Points, in no order, along strands that fork, close into loops and pass close to each other.
(in the rows, 128 means zero)
Two points are linked if the straight distance between their rows is under 68.5. Some points are linked to none.
K991: [160, 157, 133, 134, 138, 114, 117, 125, 113, 131, 85, 97, 119, 134, 163, 144, 111, 155, 106, 127, 143]
K37: [104, 139, 138, 142, 184, 131, 173, 131, 100, 128, 205, 163, 126, 152, 138, 128, 176, 96, 166, 117, 107]
K322: [92, 141, 142, 97, 133, 135, 140, 104, 110, 115, 144, 108, 105, 138, 92, 151, 130, 125, 165, 115, 94]
K844: [109, 143, 141, 116, 170, 128, 166, 105, 105, 117, 155, 117, 125, 141, 130, 141, 154, 115, 164, 115, 101]
K53: [167, 107, 113, 145, 94, 123, 118, 140, 160, 139, 115, 139, 141, 90, 140, 106, 114, 145, 87, 123, 154]
K491: [107, 101, 153, 165, 122, 137, 106, 140, 134, 145, 125, 147, 146, 121, 125, 119, 135, 126, 122, 153, 126]
K925: [105, 118, 117, 116, 160, 155, 101, 135, 157, 112, 182, 138, 153, 166, 153, 97, 120, 106, 140, 121, 150]
K737: [129, 128, 119, 107, 171, 139, 158, 109, 138, 107, 155, 113, 144, 143, 163, 113, 139, 114, 149, 117, 132]
K201: [144, 150, 150, 160, 166, 107, 123, 129, 105, 147, 128, 130, 133, 165, 164, 117, 149, 109, 121, 124, 163]
K228: [142, 140, 127, 97, 139, 122, 157, 107, 118, 118, 101, 100, 112, 129, 134, 142, 134, 141, 139, 121, 124]
K770: [125, 127, 145, 176, 146, 127, 104, 155, 116, 158, 136, 165, 153, 154, 165, 95, 178, 114, 122, 169, 156]
K605: [125, 122, 139, 107, 124, 143, 156, 123, 121, 133, 134, 136, 96, 95, 125, 146, 153, 163, 143, 122, 103]
K789: [122, 112, 140, 164, 95, 127, 94, 139, 134, 142, 94, 128, 148, 115, 114, 125, 114, 132, 107, 157, 125]
K576: [115, 118, 145, 162, 155, 131, 143, 134, 124, 137, 174, 159, 126, 146, 130, 109, 149, 96, 141, 106, 144]
K177: [90, 118, 109, 118, 162, 167, 177, 123, 124, 108, 202, 172, 118, 106, 128, 131, 144, 114, 168, 106, 86]
K205: [167, 134, 123, 168, 105, 107, 113, 135, 124, 150, 80, 122, 139, 106, 153, 119, 121, 148, 89, 143, 141]
K404: [144, 132, 132, 148, 129, 133, 64, 150, 150, 145, 135, 127, 151, 140, 170, 110, 104, 143, 93, 142, 159]
K836: [149, 130, 110, 84, 90, 116, 153, 122, 128, 129, 73, 114, 103, 115, 99, 133, 128, 134, 129, 139, 134]
K355: [83, 125, 105, 137, 169, 166, 165, 134, 118, 115, 225, 186, 124, 135, 138, 119, 150, 98, 168, 109, 96]
K853: [112, 99, 112, 95, 99, 144, 139, 126, 160, 105, 156, 139, 115, 112, 95, 129, 110, 126, 133, 92, 129]
K745: [136, 138, 140, 149, 132, 115, 87, 124, 125, 129, 89, 110, 146, 143, 124, 127, 96, 111, 106, 144, 144]
K655: [122, 109, 122, 96, 72, 133, 104, 141, 146, 130, 103, 123, 111, 113, 84, 141, 106, 143, 120, 139, 126]
K711: [146, 115, 108, 86, 68, 126, 97, 147, 154, 130, 101, 113, 119, 111, 103, 148, 97, 167, 100, 138, 135]
K654: [108, 127, 170, 158, 169, 118, 136, 144, 98, 148, 145, 154, 140, 150, 148, 141, 179, 123, 149, 166, 114]
K204: [138, 131, 160, 165, 136, 111, 137, 135, 105, 153, 115, 136, 118, 121, 151, 142, 158, 151, 120, 135, 127]
K7: [119, 128, 129, 126, 149, 145, 87, 136, 154, 128, 168, 129, 146, 158, 158, 104, 111, 119, 122, 119, 156]
K255: [106, 133, 135, 98, 109, 134, 128, 118, 126, 122, 142, 114, 94, 125, 93, 144, 119, 138, 148, 102, 113]
K289: [124, 136, 145, 140, 147, 127, 86, 126, 135, 131, 133, 114, 146, 158, 136, 115, 102, 103, 120, 125, 152]
K609: [104, 126, 151, 142, 175, 137, 165, 135, 101, 135, 182, 162, 123, 130, 137, 139, 174, 116, 159, 129, 102]
K794: [139, 129, 150, 156, 115, 115, 134, 130, 112, 149, 98, 130, 110, 117, 124, 138, 141, 143, 116, 128, 129]
K665: [124, 125, 101, 77, 125, 139, 147, 112, 160, 97, 162, 102, 129, 125, 134, 131, 118, 139, 139, 91, 124]
K785: [146, 146, 120, 195, 77, 98, 89, 137, 101, 146, 61, 118, 143, 113, 132, 133, 108, 144, 87, 169, 123]
K657: [146, 153, 147, 142, 157, 110, 128, 119, 105, 135, 111, 105, 119, 150, 158, 138, 130, 132, 121, 113, 148]
K527: [182, 122, 111, 144, 92, 106, 132, 130, 138, 140, 78, 127, 134, 94, 128, 111, 116, 133, 88, 128, 148]
K88: [127, 137, 140, 153, 171, 126, 105, 145, 117, 143, 138, 152, 158, 178, 156, 92, 167, 94, 130, 159, 162]
K809: [114, 115, 139, 115, 145, 147, 169, 121, 121, 124, 154, 147, 111, 102, 126, 139, 156, 139, 154, 121, 98]
K959: [152, 148, 117, 138, 121, 102, 83, 121, 126, 114, 58, 103, 150, 133, 118, 131, 76, 112, 92, 158, 141]
K470: [143, 126, 135, 143, 92, 106, 143, 125, 114, 149, 87, 131, 100, 112, 97, 135, 136, 128, 117, 124, 136]
K416: [107, 129, 110, 110, 170, 153, 161, 115, 140, 103, 187, 127, 142, 144, 150, 112, 140, 110, 162, 106, 118]
K398: [110, 127, 134, 97, 85, 135, 109, 132, 131, 134, 120, 116, 93, 129, 86, 148, 107, 144, 132, 116, 126]
K291: [160, 122, 118, 146, 73, 107, 135, 133, 129, 147, 76, 132, 114, 97, 106, 122, 127, 134, 100, 130, 144]
K595: [137, 97, 125, 136, 102, 137, 116, 140, 162, 131, 125, 141, 137, 98, 125, 114, 114, 137, 103, 124, 143]
K496: [167, 136, 103, 99, 83, 114, 87, 147, 147, 127, 83, 102, 123, 119, 123, 150, 83, 165, 92, 139, 137]
K543: [164, 149, 96, 85, 93, 105, 134, 125, 123, 123, 56, 100, 108, 126, 109, 140, 102, 136, 113, 144, 145]
K113: [157, 130, 120, 106, 124, 127, 99, 131, 153, 121, 121, 104, 137, 127, 146, 133, 94, 149, 104, 119, 148]
K640: [100, 133, 107, 96, 143, 143, 155, 106, 145, 97, 181, 115, 127, 133, 124, 125, 126, 118, 159, 84, 107]
K734: [83, 116, 113, 97, 129, 164, 162, 120, 128, 105, 187, 154, 105, 101, 100, 138, 131, 128, 166, 104, 82]
K552: [176, 139, 103, 131, 77, 113, 87, 149, 135, 138, 75, 110, 129, 107, 135, 140, 88, 171, 86, 150, 132]
K588: [164, 154, 105, 117, 108, 99, 106, 123, 121, 115, 51, 97, 125, 130, 110, 140, 85, 117, 100, 148, 146]
K740: [96, 99, 120, 105, 120, 158, 143, 127, 153, 106, 166, 148, 116, 107, 107, 130, 120, 131, 149, 107, 109]
K202: [99, 116, 108, 124, 173, 160, 141, 130, 144, 106, 191, 154, 150, 160, 146, 95, 139, 89, 157, 121, 133]
K479: [144, 124, 108, 79, 130, 130, 119, 120, 160, 101, 140, 94, 138, 134, 147, 135, 102, 146, 115, 104, 141]
K251: [116, 109, 134, 122, 112, 122, 150, 112, 127, 121, 110, 130, 123, 125, 69, 124, 125, 95, 141, 124, 122]
K985: [168, 147, 127, 150, 117, 108, 128, 131, 111, 141, 66, 111, 124, 114, 159, 138, 125, 160, 102, 146, 131]
K498: [140, 127, 135, 182, 134, 124, 107, 150, 125, 163, 124, 153, 152, 132, 179, 97, 167, 140, 107, 164, 153]
K932: [97, 146, 138, 109, 152, 124, 171, 99, 97, 114, 158, 116, 112, 140, 90, 146, 149, 108, 171, 108, 86]
K852: [111, 100, 142, 133, 114, 131, 144, 124, 125, 127, 105, 138, 131, 113, 89, 129, 137, 112, 142, 147, 110]
K999: [89, 131, 125, 146, 168, 143, 163, 123, 115, 120, 211, 159, 125, 149, 121, 114, 147, 89, 165, 96, 109]
K529: [137, 130, 120, 87, 116, 126, 137, 113, 132, 114, 100, 99, 121, 127, 114, 139, 113, 132, 132, 122, 131]
K153: [130, 128, 138, 164, 80, 115, 92, 139, 115, 148, 72, 121, 126, 115, 112, 138, 110, 144, 105, 156, 121]
K815: [87, 149, 129, 117, 149, 130, 174, 107, 93, 115, 189, 137, 101, 120, 84, 144, 152, 111, 175, 94, 75]
K569: [111, 117, 149, 134, 158, 148, 148, 130, 118, 137, 158, 150, 124, 116, 143, 135, 161, 138, 150, 134, 108]
K989: [129, 120, 119, 99, 84, 118, 101, 130, 140, 123, 80, 109, 126, 128, 79, 135, 91, 116, 115, 145, 136]
K161: [93, 144, 93, 80, 119, 136, 159, 104, 143, 93, 180, 106, 108, 126, 102, 129, 126, 123, 164, 76, 95]
K589: [157, 128, 124, 129, 118, 127, 75, 142, 152, 132, 115, 111, 148, 125, 152, 131, 89, 152, 90, 139, 145]
K602: [105, 105, 155, 143, 141, 139, 128, 127, 126, 131, 120, 135, 147, 131, 116, 125, 136, 113, 139, 154, 111]
K268: [125, 132, 168, 169, 157, 108, 144, 141, 98, 155, 129, 147, 130, 139, 155, 144, 175, 137, 132, 146, 124]
K465: [153, 134, 134, 178, 127, 117, 107, 140, 122, 155, 100, 131, 152, 121, 172, 114, 139, 147, 99, 158, 143]
K300: [130, 137, 134, 110, 165, 133, 162, 106, 119, 116, 134, 110, 131, 137, 150, 133, 145, 127, 148, 120, 119]
K267: [147, 150, 140, 164, 161, 113, 97, 135, 117, 145, 119, 136, 151, 165, 162, 102, 139, 101, 109, 144, 172]
K541: [131, 97, 104, 82, 100, 134, 124, 129, 169, 103, 130, 122, 137, 116, 100, 129, 101, 131, 117, 115, 140]

A piece is two or more points that can be reached from each other along the links. Count, over all rows, the pieces, the separate loops (a circle has one, a figure eight two, a Y none), the forks (points with three links) and the tips (points with one).
pieces => 4
loops => 2
forks => 7
tips => 11

A tip is a point with one link. Name the tips that can be reached along the links from each point below, in the order of the rows.
K416 => K404, K552, K815, K989, K161
K465 => K654, K595
K734 => K605, K541
K602 => K785, K251
